Points on a hilly landscape, in no order, each with its height.
A climber steps from a point to the highest of its 2 nearest points, and stops where none of them is higher. Distance is the straight distance between rows; heights are no part of it.
Z244: [ 28   2  -5 -35 -35   9  45 -48 -13   1  -8 -25  23 -18   9  44 -16  15
   4   2]  (h 279)
Z647: [ -6  59  12   2  -9  -8   5 -23 -14  10 -16  -8 -14 -19 -46  39   1 -44
   0 -29]  (h 283)
Z836: [ 17 -70 -14  28   4  19 -37  17 -16 -16 -18  27 -26   9   4 -23  -1   1
  38  27]  (h 539)
Z541: [-26 -22  22 -34  24  22   5  16  15   4 -10  -4   7  -4 -32  26  51   2
  29 -17]  (h 67)
Z768: [-12 -14  27 -19  10  20 -16  41  33  21  -3 -14   7  27 -40 -38  43  -5
  -9  19]  (h 263)
Z473: [ 11 -18 -41  17 -11 -46 -40  -1   8   1  54 -15  21 -10   5 -44 -36  -6
  13  19]  (h 543)
Z671: [ 12 -29 -25  38  19 -39  -1  17  -1 -13  34 -18  -8 -66  -9 -13 -23 -23
   6  21]  (h 199)
Z398: [ 38 -19 -48  13  15   7  10  -5 -34   7  14 -16 -28 -42  21 -24  -5 -35
  25  20]  (h 639)
Z701: [ 37   2  -7  -5  21   3  12  21  20   2  20 -15 -35  33 -37 -43  11 -16
   4 -14]  (h 331)
Z853: [-38  40 -30  19  19  24  -3  19  -6 -13 -27  13 -13  71   5   5 -14  -7
 -42  -5]  (h 541)
Z169: [-31  -2  14  28 -37 -24 -13  18  16   1 -27 -18   7  22  34  -9  17 -13
  -3 -21]  (h 574)
Z816: [ 20 -32  47  17 -11  -9 -17   6 -14  27   5  47  -3 -31  -6 -20  -5  20
   2  33]  (h 333)
Z734: [-16  38 -31  10  35   1 -16  27  30  -5   6  15 -16 -15   0 -20  15 -21
  -7 -26]  (h 203)
Z709: [ -6  -4  -8   2 -28  -5  -5 -13  28 -25  19  -1  29 -67  17  16   7  50
  18 -21]  (h 326)
Z937: [ 15 -42 -31  26  -4 -11  19  -4 -28 -35  55  -8  17 -23  22  14  -7  48
   4  22]  (h 330)
Z633: [ -3 -35   2 -10  36  34 -10  14  14  13 -18  29 -26 -10   8 -12  -6  10
  -2   1]  (h 617)
Z548: [ 16  17 -58  -9  -1 -36  -9 -10  28  12  50  -7  46 -16 -22  14  12  -5
  -8 -20]  (h 535)
Z397: [ -9 -29  -7  49  11  -8  30  45 -14  -8  35  -5  -7 -25  27 -18  30  23
 -26  26]  (h 188)
Z178: [-33  -5   1   2  -5  11 -33  27  31  20 -19  42   2  37 -32 -23  25   6
   5 -27]  (h 653)
Z818: [-20 -28 -37  -6   3  25 -14   4  -7   3 -35  33 -22  48   2  17   2   6
  14 -40]  (h 616)
Z704: [ 19  -2  -4   7 -11  -3  41  18  25  13  52  12 -22  -4  -9 -24 -17  48
 -20 -35]  (h 268)
Z703: [-17  12  -1 -11 -11  20  28 -15  16 -20  -1 -13 -12 -40  13  42  19  23
  26 -49]  (h 332)
Z976: [ 34 -12  13  27 -21 -23  17 -12 -16  16  40   6  33 -69 -15   6   9   6
 -21  54]  (h 201)
Z79: [-44   5 -16 -12  42  14   1  23  11   8  -2  14   4 -10  -5  31  38  15
 -14 -32]  (h 310)
Z18: [  6  -9   1 -20  30  15  26  19   7  13   3  -8  -6 -40  19  14  36   9
  11  -4]  (h 156)
Z903: [ 51  -6  21   0 -38 -25  -8  -8 -11   5  35  -6  44  17 -24 -26   0  14
  21  38]  (h 403)
Z50: [-46  53  11   9   7   2  11   7   0   6  -6  31  -4   0  -9  26  -2  18
 -26 -28]  (h 262)
Z299: [-28 -25  19  -2 -31  15   6  10  -1  21 -24  15  -5  55  22  -7   7  33
 -17 -19]  (h 534)
Z200: [-11  23 -29 -22  18  27  21 -13   1 -19   6   3 -18 -11 -18  36  10  18
  30 -54]  (h 319)
Z423: [ 13 -69 -14  16   6  34 -17  41  10  18 -26  33 -22   1  12 -14   1   1
   9  17]  (h 584)
Z179: [  1  54  46 -12   0   7  17 -25 -12   9 -26   8 -23   4 -41  16  -8 -26
 -11 -13]  (h 289)
Z661: [-13   9  16 -24  10  11  20  -2  -1  24 -20  17   1 -17 -37  46  33   5
  14 -42]  (h 60)
Z804: [-23  -6   6  -3  -8  -5 -23   4  -6  15 -22  44   7  56   7  -1 -11  30
 -16 -16]  (h 568)
Z126: [  2   9   7  -6  -3  23  14  -9 -11 -35 -15 -41 -26  43   8 -17   1  -9
  22  -3]  (h 537)
Z516: [-37  27 -13   1  19 -27 -20 -10  15 -39   1 -22  30 -18  26  24  -2 -15
   4  -7]  (h 346)
Z452: [-20  57  -6  -4  30  14   0   6 -12 -14 -12  -6 -15  28 -52  18  20 -18
   5  -9]  (h 582)
Z372: [-14  48   0  -7  -6 -25  28  12  11  18   3  -7  31  -8   2  37  32  -5
 -23 -29]  (h 589)
Z875: [ 18 -37 -18  27  -3   5  17  27 -42  21  -8  25 -13 -13  49  -9  21  11
 -12  21]  (h 149)
Z847: [-26   6 -12   3  30  -4 -39  14  25 -45 -16 -14  14  -5  36 -13   3 -13
  12  11]  (h 325)
Z134: [ 14 -43   5  59  10   0   1  17 -22 -18   2  34 -25  -4 -18 -40  -6  -9
  -6  42]  (h 92)
Z41: [ 43 -33  11  -1   6  -9  12  13  10  -3  35 -12   1 -46 -36  10   4  22
  24   9]  (h 169)
Z614: [-15  22  36 -12 -11  13  18  15  17  49  -3  34  -8  13 -24 -16  25   8
 -15 -27]  (h 476)
Z696: [ -3   2 -45   6  35  33 -36  22   4   2 -20  48 -13  55 -34   5  -4  -4
  -7  -1]  (h 468)
Z285: [  2  49  12   2 -17   5  19 -30  -2 -26   6 -26  -8 -45  17 -10 -19  -7
  13  -3]  (h 706)
Z455: [ 19 -17 -12   2  -6 -30 -29  -6  18  -2  44 -10  26 -35 -12 -16 -14  -4
  28  15]  (h 602)
Z850: [-19  21  38   1 -12  -4 -26   6  10  17 -32  46   2  49 -24 -19  -8  -1
  -2 -16]  (h 604)
Z988: [-19 -14  43  16  -5  34   1  -2   1 -42  17   1 -10 -35 -14 -18  19  36
  37  24]  (h 284)
Z74: [ 10   2  -6 -35  39  -6  15   2  10  14  12 -10  40 -37   1  42  33  -4
  -2   3]  (h 164)
Z946: [-16  26 -11 -17 -10   3   3 -23  25 -36   1  -4  25 -50  -5  49   1  26
  11 -27]  (h 345)
Z554: [ 14   9  26 -30  -7   8  24 -22 -12  35 -11  34  -2  -4   5   8 -15  17
   5 -12]  (h 299)
Z361: [ -3 -17  10   2 -27   6  16 -15 -23  17 -26  -8 -31  54 -11  34  16 -15
 -16 -55]  (h 636)
Z885: [ -3   1  46  -2  -9  13 -15  31  17  30 -35  -1   1  16 -14 -43  34 -17
   5  35]  (h 286)
Z737: [ 21 -29  23  -2 -14  -3  20   7 -34   8  25   5  33   8  26  13   9  55
  -4  34]  (h 243)
Z907: [-43  -8  53  12 -12  13  -5 -10   5  -1 -31 -10 -27 -13  12  24   5 -15
 -35 -26]  (h 440)
Z782: [  0 -18  -3  -6  47  -8  -7  26  23  -8  28  11  -3  32  -9  -6 -12  27
 -24   2]  (h 491)
Z779: [  8 -20 -30  -7  24  -7 -42  11   1  21   1  52   4  35 -26   0  -5   6
   4 -23]  (h 422)
Z29: [-16  12  22  -5  -3 -22  16  20  11  24 -21 -19  29   9  31  18  40  -6
 -23  -2]  (h 605)
Z603: [ 36  -2   1 -34  39  -5   7   0  13  18   9   5 -13 -40 -41   1  -7 -36
  12  -3]  (h 158)
Z771: [-17  38  11   1 -11   2  19  20  23 -14  41   6   9  32  -9 -29  15  49
 -21 -26]  (h 208)
Z454: [-18  34  -7  -2  47  18 -11  23  15   8  15  31 -19  -5 -42 -11  14   7
 -13 -21]  (h 182)
Z22: [-10   4  38  11 -15  28   8 -18  -8 -56  -3 -24 -25  -8  -5  -6   4  16
  52  13]  (h 305)
Z354: [ -8   7  14  41 -36 -18 -30  18   5 -13 -38 -26  -7  14  18 -33  17 -41
  21  12]  (h 538)
Z551: [  8   0   0 -16 -24 -27   9 -30 -38   9 -11 -23  30  44  40   9 -33  -6
 -20  20]  (h 451)
Z450: [ 28 -27 -37  30  32  22  22  24 -17 -14   7 -17 -59 -24  11 -29  13 -25
   6  15]  (h 668)
Z336: [ -6  23  -7   5 -42 -32 -30 -43  -8   7   0 -24   8  27 -20  -4 -30 -51
   6 -13]  (h 596)
Z522: [  7  17  36 -36   8   7  18 -10 -13  35 -28  28  -1  36  -7   1 -11  -5
 -20   6]  (h 308)
Z138: [ -2  54 -16   0 -16 -18  18   5  18 -24  25 -30  11   7 -18  -6  34 -13
  16 -43]  (h 242)
Z945: [-47   3   4   5   2  20 -25  13  25  12 -44  22 -23   8 -27   6  22 -16
  14 -34]  (h 701)
Z914: [ -5 -61   5  10  14  33  -8  22  -2 -29  20   2 -26   2 -10 -12   6  45
  34  14]  (h 431)
Z106: [  9 -39 -25  25  21  -6  25  46  -6  20   8  -6 -16 -23  39   1  26   3
 -21  11]  (h 165)
Z81: [ 19 -17 -19  -5 -12  -3  24  30   0  45  -3  -8  -8  15  10 -17  50  -5
   8 -28]  (h 693)
Z232: [-25 -13  31  27  -5  21 -11   5 -20 -31 -31  -4  -9   5  16 -18  19   3
  17  56]  (h 372)
Z898: [ -9  12  -7 -18 -33   4   4 -81   0  24   1  -7  19 -15 -18  43 -41 -23
   4  11]  (h 545)
Z534: [-35 -17  -9 -17  30  37 -19  -1  11 -34 -39  -9  -9  30   9  14   9   2
  16   5]  (h 348)
Z159: [ -6 -15   0 -11  33  15 -13  29  22  23 -35  27   5   7  23  -4   8 -11
 -22  18]  (h 593)
Z470: [  2  22  12 -16 -56 -20  -7 -55   2  21   0 -11  24  -4 -32  13 -25 -25
  16 -16]  (h 567)
Z8: [  9 -47   4  43  -3  16   3   9 -40   0 -20  45  -6  10  21 -21  17   3
 -17  53]  (h 124)
Z251: [-29  31  27  -2  -1   5  -1 -18   8 -25  -5  15   0  22   4   5 -21  19
 -10 -16]  (h 249)
Z302: [  7  26  -6  -7 -61  -5  33 -52  -4  -3   2 -26  28 -14  16  34 -31  30
 -34  -4]  (h 261)
Z826: [  1  21  24  32 -31   9  28 -27 -47 -51   9   4  -2 -21  30  -8  -4  23
   8  37]  (h 436)
Z400: [-39 -25 -17 -30  40  54  10   1   4 -27 -12   2 -19  32   2   5   1  29
   0 -13]  (h 370)
Z467: [ 40  -9  15 -18  -4   4  20 -12   8   1  17  -4  30 -57  -9  23   4  36
   1  30]  (h 183)
Z64: [ -8  -8  -2   6   3 -16  -7   7   6  28   7  34  15 -37  51 -14 -24  18
 -25  -1]  (h 576)
Z984: [ 31 -17 -26 -26  21  -5   0  -9   8  28  17  25 -12  -9 -50   1  -6 -19
  26 -29]  (h 146)
Z947: [ 19   1 -11 -11  21  10  20   6  10  15  26  31 -24  -4  -4 -11 -25  21
 -14 -35]  (h 285)
Z215: [-21  52   2   6  -9  -9   4  -7  11 -36  24  -2  10  45   0 -15 -11  22
 -11 -18]  (h 232)
Z65: [ -1   8 -11   4 -24 -16 -11   6  27 -24  31 -27  28 -39   5   0  31  16
  37 -26]  (h 296)
Z918: [ 19  15 -24 -13   7  -2   4 -25  -4 -17  35  10   1  17  23 -30 -60  24
 -17   3]  (h 689)
Z462: [ -7   3 -16  -5   8  36   5   8  -2 -21 -14   7 -16  68  21 -36 -21  21
 -24  11]  (h 611)
Z637: [ 19 -25  -3  18  32  13 -11  40  15  16 -13  17   1   7  34 -23 -13   2
 -43  50]  (h 566)
Z275: [ 44  -8 -14 -17  31 -18  18 -10  13  18  33 -26  12 -51 -32   5 -13 -26
  -2  27]  (h 168)
Z326: [-20  10  18  28 -53 -27 -12 -37  -1  -6   7 -45   4 -34  29  13 -24 -35
 -12 -19]  (h 651)
Z117: [  4 -13  19  -9 -19  -6  30  17 -25  22 -22 -24  14  18  24  13  45   4
   0  14]  (h 625)
Z842: [ 11 -31  15  -3  40 -28   8  19  22  -3  28   8   5 -17 -12   8 -47  29
 -30  12]  (h 521)
Z88: [-13 -29   9 -14  15  49  20  -1 -11 -37  13  -6 -27   9  15  -4   4  48
  24   4]  (h 399)
Z186: [ -7 -16  54  -5   0  39   0   5  -4  -1 -18  15 -25 -28 -14 -29  17  15
  34  34]  (h 265)
Z989: [  7  -7 -32 -33   7  -7 -20 -43 -19  11 -30 -18  10  21   6  12 -22 -47
  16  18]  (h 90)
Z702: [ -9 -38 -10  25  35  -2 -48  33  31 -29  -3   3   4 -15  19 -27  14   5
  20  14]  (h 292)
Z990: [ -7 -12  -5  17 -19  27 -26   4  19  -9 -72  -6 -15  36  16  13 -10 -52
   1  -7]  (h 525)
Z948: [ -4  20  54 -10   6   0  12 -12   1 -19 -30 -32  -4   7  15  15  -6 -23
 -22  30]  (h 342)
Z697: [ 19 -12 -59 -16  15   0   0 -49  13  20  55 -17  -6 -22  -4  -4 -40 -28
  26  19]  (h 116)
Z221: [ 28  33   2 -31  -3 -15   3 -27  -9 -24  25  -9  44  53 -27   7 -25  18
  -4  13]  (h 335)
Z82: [-74   8   7   1   1  15  12  19  24 -14  -6  -5   7  -4   8  30  36  28
 -11 -44]  (h 294)
Z189: [  4 -33  24  37  21  30 -15  34   5 -28   4   9 -39  -1 -38 -53  -2   0
  -3  57]  (h 91)
Z483: [-26  61  -7  12   4  -2  -8   8 -21  26  -8  30 -16 -18 -28  44 -17  13
   1 -32]  (h 271)
Z769: [ 14  10  14  33 -33  -9  21 -12 -44 -12   6  -6  10 -23  19 -12  19  -5
  13  29]  (h 465)
Z235: [ -2  45  39 -16 -10  23  17 -20   7  -2 -22  14 -39  18 -27 -25  -6 -17
  17 -23]  (h 297)
Z227: [ -6  -8 -16 -12 -24   3  24   2  -8  29 -19  -8 -20  26  13  11  36 -10
  19 -56]  (h 663)
Z351: [ 19 -18  -8  29  21 -46  39  47   5   6  25 -28  -6 -39 -11   0  -7 -11
 -15  21]  (h 217)
Z894: [ 17  -1  -3 -18  29  20  -1 -14   0 -17   6  21 -21  40  11 -27 -43  20
  -7   6]  (h 652)
Z533: [ 14  20   7   9 -41  -8  18  10  20 -14  22 -32   8  -6  -7 -11  41  19
  31 -22]  (h 269)
Z567: [ 18 -17  21   8  51  -2  19  35   7   3   8 -10 -20 -12  10 -17 -15  -2
 -43  56]  (h 540)
Z868: [  3 -14  11 -34   0 -11 -22 -42 -13  12 -36  -6  18  -4 -22  30 -16 -49
  28  10]  (h 82)
Z48: [  2  39   4  -4 -10 -14 -14 -13  -1  10 -35   3   5  20  10 -16 -21 -41
 -18   3]  (h 477)
Z535: [-22 -16   7  24 -17  47   2  19  17  -5 -60 -32 -13  27  28  13   7 -51
 -31   7]  (h 507)
Z212: [-16  20 -31  -5  -6 -42  -8   7   6   9  18  -4  47   2   2  35  24  -2
  -1 -37]  (h 569)
Z557: [-13 -10   0   6  -5  -3  -8   8 -10  21 -45   0   1 -34  55   7  -1 -35
 -11  22]  (h 601)
Z787: [-12  21  16 -11  18 -13 -34  -7  10  25 -45  18  10 -39   0  10   4 -49
   7   3]  (h 316)
Z17: [ 12  16  -5  11  -4 -10 -32  15  22  -6 -31   2   6  24  15 -43   1 -37
   4  20]  (h 503)
Z744: [ 11 -13  25 -10   1   6  34   2 -27  15  -7  10   4 -16  51   7  -1  34
 -15  34]  (h 228)
Z721: [ 13  -3 -37   1   2  -8   3  18   7   5  29  10  -2  53  -5 -17  14  15
  -1 -46]  (h 430)
Z727: [  8  22   3  10 -10  -5 -13  -5   8 -20   8   4 -16 -12   0 -39   3  -2
  32 -12]  (h 694)
Z969: [ 25  26  22 -39  17   1  18 -16 -19   6   5   9  16  42  -9   6 -17  14
 -20  22]  (h 318)
Z915: [ 28 -10   7  25  39   5  11  31 -14  -9   6 -15 -20 -13  -1 -29  27 -19
 -17  66]  (h 523)
Z831: [ 14 -27 -29  23   7 -28 -29   3 -19 -15  29  -5  14  10  30 -39 -27   3
  -4  42]  (h 479)
Z784: [ -2 -18  39  23 -24  -2 -17  18  -9  24 -24  29  -3  -8  10 -34  21   6
   9  24]  (h 312)
Z584: [ 39 -20   2  30  -9 -14  44  -7 -35   0  42  14   8 -49  -6  10 -26  24
 -30  42]  (h 218)
Z392: [  2  -9  11  -9  -3 -19 -36   1  18  26 -21  14  17 -40 -10 -14  19 -33
  36 -19]  (h 303)
Z763: [ 27  21 -35 -24 -33  -2  28 -21   9  35  25  18  16 -17 -23  23   5  22
  -2 -46]  (h 483)
Z968: [-16   0  36  -9 -29  23  16   9   5  27  -1  30 -15  37 -10 -32   3  37
  -2 -22]  (h 502)
Z527: [-23 -36 -13   5 -12  37 -30   6  21  -8 -47  18 -26  26   0  -9  12 -12
  39 -29]  (h 660)
Z56: [-32   1  -8  10 -16  44   1   8   8 -13 -44   9 -18  67  24  -2 -19  -8
 -38   0]  (h 572)
Z834: [  4 -23  25   7  16 -25  -4  22  14   1  36  18  21 -36  18 -11 -22  35
 -16  19]  (h 544)
Z749: [-27  16 -48  -2  48 -12 -24  14  -4   6  11  24   8 -12   5  34   8  14
  -9 -24]  (h 327)
Z96: [ 18  -2  -2 -16 -15   7  14  -2 -17  29 -39   0 -24   4  11 -17   4 -31
  16   0]  (h 630)
Z291: [ 22  34 -30   2   3 -36 -12   5  32   1  54  16  35  -9 -51  -2  -7  21
 -26 -28]  (h 498)
Z681: [-13 -20  31   5 -52 -26  10 -29 -18  20  -9  -4  11  -4  36  27 -28   3
 -23 -21]  (h 409)
Z525: [ 13  -8 -17 -16  18 -37 -14  10  19  -7  39   9  43  20   1  -3 -14  26
 -24   3]  (h 453)
Z54: [-14   2  60  15  -5  -4   6   6 -24 -24 -19 -25  10  -1  23  -1  17   5
  -5  58]  (h 354)
Z21: [  7  35   2 -12  -3  -3  25 -23 -14  -9  15   0  14   7  44  -4 -33  23
 -27  11]  (h 659)
Z832: [ -1 -56  -2  29   8  20 -16  15 -31 -41   6  13  -2  16   7 -19  29  27
  33  35]  (h 478)
Z67: [ 36 -22   2 -15  14   1  36  13  -4 -13  42 -11  16   9   8  17   0  58
 -14  16]  (h 264)
Z626: [-25 -16  23 -19  -3  -5   7   4 -10  40 -50  24  -8   1  -8  40  25 -16
   0 -31]  (h 54)
Z952: [-38  37   9  31  -5  25 -24   5   6 -11 -42  17 -47  26 -39  12   0 -30
 -12 -34]  (h 672)
Z303: [ 32 -20 -47 -13  14  -5   5 -19  12  20  41  -1 -20 -28 -24  -8 -42 -15
  13 -22]  (h 130)
Z378: [-10  10 -28   5  15 -13   4   3  -3   2  11  -3   9 -32  70  -9 -13   5
 -20   2]  (h 603)
Z468: [  8  35 -19 -12 -24 -24 -12 -21 -35  18   6   7  23  52 -55  42 -10   4
   7 -16]  (h 528)
Z680: [-42  -4 -19  24 -18 -26 -12   0   2   4 -30  -2   7  13  43  19   3 -16
 -16 -43]  (h 547)
Z797: [-20  29 -16  -8  27 -24 -37  -2   3  17   7  36  25 -23  -2  16  -9  -8
  -5  -8]  (h 344)
Z757: [ -8  -7  13  29  10  22   5 -17 -43 -57   2  17 -16 -16  19 -26   2  14
  18  52]  (h 404)
Z342: [ -2 -12  13  15  17   7  31  29 -14  10  20   0  -6   2  42 -14   9  42
 -43  33]  (h 214)
Z482: [-20  30  13  28 -26  -7 -27 -23   1 -24 -26   1 -42  22 -19   0 -25 -38
  -8 -50]  (h 649)
Z305: [  4  21 -21 -11   1 -18   3  -9  16 -32  24 -28  50 -30  27  24   2  18
  -4  11]  (h 365)
Z307: [-39  25  35   8   0  24  14   2   5   4 -38 -25 -26  34  -5   1  15 -31
 -59   1]  (h 469)
Z432: [ 10  37 -15 -16  12  13  16  -4 -16  26 -43  11 -24  23 -16   9   9 -44
  -3 -16]  (h 614)
Z879: [ 19 -11 -30  20 -45  -6   7 -28 -18 -24  45 -16  30 -31  22  -4  -9  35
  13  28]  (h 376)
Z112: [ 29  21  14  25   3 -19   1  13 -21   3  13 -12  13 -26   7 -27  30 -19
   1  53]  (h 495)
Z241: [ 33 -26  23   1 -19 -25 -19  18   9  43  12  32   8 -13 -13 -27  -1   5
  18 -10]  (h 356)
Z280: [  2  34   4  15  -8  22  25   9 -12 -43  16 -41 -29  18  21 -47  15   5
  12  14]  (h 563)
Z55: [ 10  25  41  -7 -25 -13   5 -47 -14 -21 -18 -27  -4   7   2  10 -36 -29
 -11  11]  (h 334)
Z646: [-27  26  19   7  12  18  17  20   7 -26  11 -40  -6  -3  26 -28  27  13
 -16  30]  (h 600)
Z282: [ 24   3 -41 -20 -35   3   3 -37  19   4  26  -3  28 -41 -20  12 -16  29
   9 -16]  (h 458)
Z967: [  7   1 -35  -2 -55 -14 -10 -37   9 -10  34 -13  29 -17   9 -10 -20  26
  27  -3]  (h 421)
Z814: [  9 -47 -16   5  38  42  24  30   4   8 -12   1 -57 -21   7 -12  -6  -3
  -9  20]  (h 641)
Z835: [ -8  45  -7   4  -2 -19 -26  -9 -28   4 -11  16   2  59 -37  22 -23  -8
  -9  -5]  (h 546)
Z822: [ -2 -38  -6  25  13 -35 -42  41  32 -25  31  -9   1  -2  -1 -27   0  10
  14   0]  (h 253)
Z83: [-11  36  21  14 -47 -10   8 -36   8 -40   8 -30  -1 -24  22  13 -33   8
 -15 -26]  (h 681)
Z237: [  8 -20  41 -25  12  24 -14 -17  -5 -10 -40  16 -16  -5   0 -10 -10  -5
  35  26]  (h 252)
Z438: [ 16 -16  -4 -43 -14  14  25 -38 -12  26  -1  20  18 -34   7  39 -19  26
   6  -7]  (h 288)
Z333: [ 10  22 -32 -21 -20 -21   2 -17 -15  27  12  17  19  29 -20  19  -8   5
  12 -38]  (h 506)
Z435: [-10  -7  33   0 -55 -22 -11 -19   2  16  -1  10  29 -22  11   8 -16  14
  17 -10]  (h 391)
Z645: [ -2  27   5 -11 -18 -24   1 -31 -25  34 -24   2  18  29  21   4 -43 -34
 -38  15]  (h 466)
Z46: [ 13   7 -54 -22  21  -4 -13 -44   1  29  16  -7   1   6  -3 -15 -32 -56
  10  24]  (h 102)
Z15: [ 24  12 -11  -8  41 -28 -11  25  29   5  23  -6  -2  12 -45 -19   2 -27
  -4  -8]  (h 306)
Z380: [ 11  -3 -17  -7 -15 -24 -17 -23 -23  -4   5  -9  28  22  43 -18 -26  -1
   4  32]  (h 433)
Z288: [ 11 -27  -3   6 -26  17  12  20 -15  28 -35   1 -14  29  30 -20  29  -9
   8   6]  (h 655)
Z724: [ 29  -5  14 -24  18  -2   0 -17  -5  48  -1  23   5 -58   7 -10 -18 -21
   3  23]  (h 277)
Z243: [-14 -28   0  10  23  33  -5  40  29  -3   4 -10 -39 -34 -23 -41  33 -11
  20  -8]  (h 145)
Z230: [ 47 -12   9  -6  24   1  27   5 -18  -9  37 -12  -6  -5   2  -7 -18  20
  -6  34]  (h 248)
Z332: [ 38 -16  15  26  14 -27  43  13 -25  -6  35 -10  -7 -37 -25  -6 -20  -5
 -18  46]  (h 233)
Z122: [ 21 -23 -24   4   2   8  10  31   4  -5  23 -15 -24  66  -4 -45  17  12
   5  -8]  (h 375)
Z128: [  9  -4   9  17  -7 -12 -28  -3  -4 -18  14   6   8 -39  13 -32  -7  -4
  31  23]  (h 650)
Z663: [-14 -21   0  12   7  16 -31 -18  -4 -21 -49 -16 -33  21  -3  45  -6 -45
  -2 -30]  (h 542)
Z855: [ -4 -19  34 -36   9  -1  -8 -11  -1   4 -32 -12  14  14 -19  41  22 -14
  24   3]  (h 75)
Z710: [ -6 -15  10  -8 -47  -4 -13 -67   2  15  -3 -24  25 -33  -3  34 -29 -14
  26  35]  (h 527)
Z377: [ -7  17   6  -8  43 -16 -39   2  28   7 -12  24  13 -44   1 -15 -13 -21
  -5  10]  (h 328)
Z599: [ 37   5  15 -39  16  -4  28  -4  -7  13  14 -19  47 -16   7  32  16  16
 -12  38]  (h 173)
Z542: [-11  -5 -45  -9  12  11 -15 -25 -31  -6 -34  19 -15  35  -3  32 -23  -8
  23 -34]  (h 585)
Z353: [-19 -15 -10  -1  -4  13  22  35  23  -5  47  -6   8  25   7 -11  27  56
 -11 -28]  (h 244)
Z114: [ 38   2   9 -20 -10 -10  -9  -6   8 -20  34 -12  33  44 -28 -16   0  24
  18   0]  (h 363)
Z576: [ -5 -14   4  12 -18  -4 -10  -6  -3   7 -54 -27 -15 -29  34  20   5 -56
   2 -12]  (h 615)
Z993: [-29  -6  11 -13  -5 -23 -44 -10   6   5 -20  28  29  -8  -5  30  -9  -6
  18 -19]  (h 362)
Z920: [ 17  23 -11 -15  -5  -3  -4 -21   2 -26  10 -33   5 -13   3  -9  -6 -16
  37  -1]  (h 734)
Z600: [-21  35 -43   7  41  14 -15  20 -11 -14   3  33 -16  52 -12   4  -8  21
 -22  -7]  (h 513)
Z371: [  9 -29 -28 -14  13 -11 -17   0  -5   8  -6  -2  17 -19  25   4   6  -6
  17   0]  (h 583)
Z72: [-27 -15   8 -22   3  19  -1  33  13  36 -19   8  19  50 -11 -13  38   6
 -34   8]  (h 234)
Z871: [-22 -29  14  28  11  47  -9  49  11 -11   5 -12 -27 -21 -29 -50  30  -8
 -10  43]  (h 118)
Z674: [  9  10  51   6 -32   3   0 -34 -19 -36 -13 -33 -13 -13   6   4 -16  -3
  28  29]  (h 322)
Z720: [-13 -32  50  19 -31  -9  -9 -19 -12   5 -14 -18 -11   3  39  34   1  -3
 -37 -38]  (h 425)
Z348: [-20  58  -6  -1  20  25  14  21  -6  23 -30   8 -23  35 -32   6  21 -21
 -25  -4]  (h 599)
Z225: [-22   2  36  -7 -34 -20 -20 -33  10  -6 -15  11  29 -22 -18  55  -6   7
   3 -24]  (h 374)
Z183: [ 30 -16 -25  21   0 -34  19  -2  13   7  44 -33   8 -76 -27   3 -27 -21
  -2  35]  (h 181)
Z363: [-24  34 -15  -6  10  17  13  -6   2 -35 -17 -29 -29  41 -13   8   9 -26
   4 -24]  (h 561)
Z670: [-25  30   6  -1  22   7  18   9  11 -25  13 -11  10  -5  57  -6   0  23
 -29   9]  (h 632)
Z673: [ 21   4 -36 -20 -24  -2  22  -6 -11   7  32  -4  15  39   5   3   6  33
  12 -44]  (h 474)
Z971: [ 64   2  -5   1 -40 -18  13 -17   5  12  46  -9  22  -3 -34 -26 -21  18
   0  19]  (h 437)
Z730: [ -9 -25  -1  -7   6   9 -15 -31 -19 -23 -39  -1 -15  49   6  34 -26 -14
   5 -16]  (h 562)
Z13: [-12  25  -5  30 -21 -25 -36 -18 -16 -16  -5 -21 -12  32 -24  23  -4 -41
 -15 -37]  (h 626)
Z370: [ 15 -40  14 -13  -5  12 -25  -9 -18   0 -53  -2  -1  19  12   6  -5 -18
  31  32]  (h 240)
Z796: [ 16   6 -34   5   5 -24   3  -3  -5  -4  40 -37  39 -29  36  -5   4 -11
   2  33]  (h 389)
Z481: [-12  -9  -6 -10  35  24   6  26  28  23   5  16 -28 -21 -34 -11  24  -4
   7 -39]  (h 163)
Z3: [-11  29 -28  -3  10  -3 -32 -17 -26   1 -27  13 -18  17 -30  39 -27 -30
  16  -7]  (h 565)
Z33: [ 33 -15 -34  -3  13 -41   7  16   3  -6  54 -32  29   6  17  -4 -20   9
 -23  21]  (h 420)
Z208: [-18   1  10  10 -25 -28 -29 -35  -2   5 -23 -28   0 -21   8  26  -9 -61
 -15 -19]  (h 629)
Z284: [ 22  28  16 -16  11  34  22  -1  -1   3  -1  -9 -44  30 -28 -46   4 -12
   8  -2]  (h 311)
Z233: [-33   2   1 -16  -9   3  27  14  11   3  16   5  23  24  -4  28  34  48
  -1 -38]  (h 275)
Z412: [ 15 -44  14   3  31  10  11  25   5   2  14  -6 -22 -57 -15  10  26   7
  26  14]  (h 157)
Z610: [-30  18  10   3  -2  36  -6  23  27  -2 -52 -26  -3  39 -18  -9  20 -51
 -28  12]  (h 487)
Z615: [-21 -36 -21  -4  -8 -14  -8   6  -7   4 -22   8  14  12  54  15   3  17
   9 -19]  (h 552)
Z267: [-26  58 -13  14  -5 -17  -9  -7 -23  18  -6  -8  -8 -41 -38  72 -12 -12
   3 -28]  (h 276)
Z92: [-14  50 -16  -7  29  -5  -7   9  26 -32  11 -28  -1 -16  -9  -6  29 -23
  11 -25]  (h 223)
Z70: [-10  10 -30 -20  27  16  17 -11 -12   9   1  37 -23   1   1  20  -9  20
   9 -45]  (h 304)
Z656: [  6 -33   6  -3   5 -26 -25  17  22  22  19  49  14  11 -12 -15 -15  25
  -7 -25]  (h 383)
Z563: [ 11 -12   9 -23 -15  -4  -8 -22  -5  37 -12   0  12 -57  -7   3   3 -24
  40   7]  (h 287)
Z310: [ 27 -35  -5  29  -1 -13  34  17 -12 -47  55 -17   3  -6 -17  11 -11  58
  -7  21]  (h 293)
Z167: [-48  15  41  -3 -14  23  17  -3   3 -12 -14 -30 -22  23 -18  13  14  -4
 -27 -20]  (h 455)
Z148: [ 40  27  -9  -2 -23 -30   5  -5  39   9  46   2  37  -9 -30 -15 -19  34
 -37   1]  (h 470)
Z751: [ 17 -14 -47  -6  24  10 -12   1  -4  -6 -11 -11 -19  -2  27 -13   0 -29
  25   4]  (h 610)

For each start below, name the point where the climber stops.
Z225: Z945
Z879: Z945
Z702: Z670
Z768: Z918
Z189: Z946
Z122: Z945
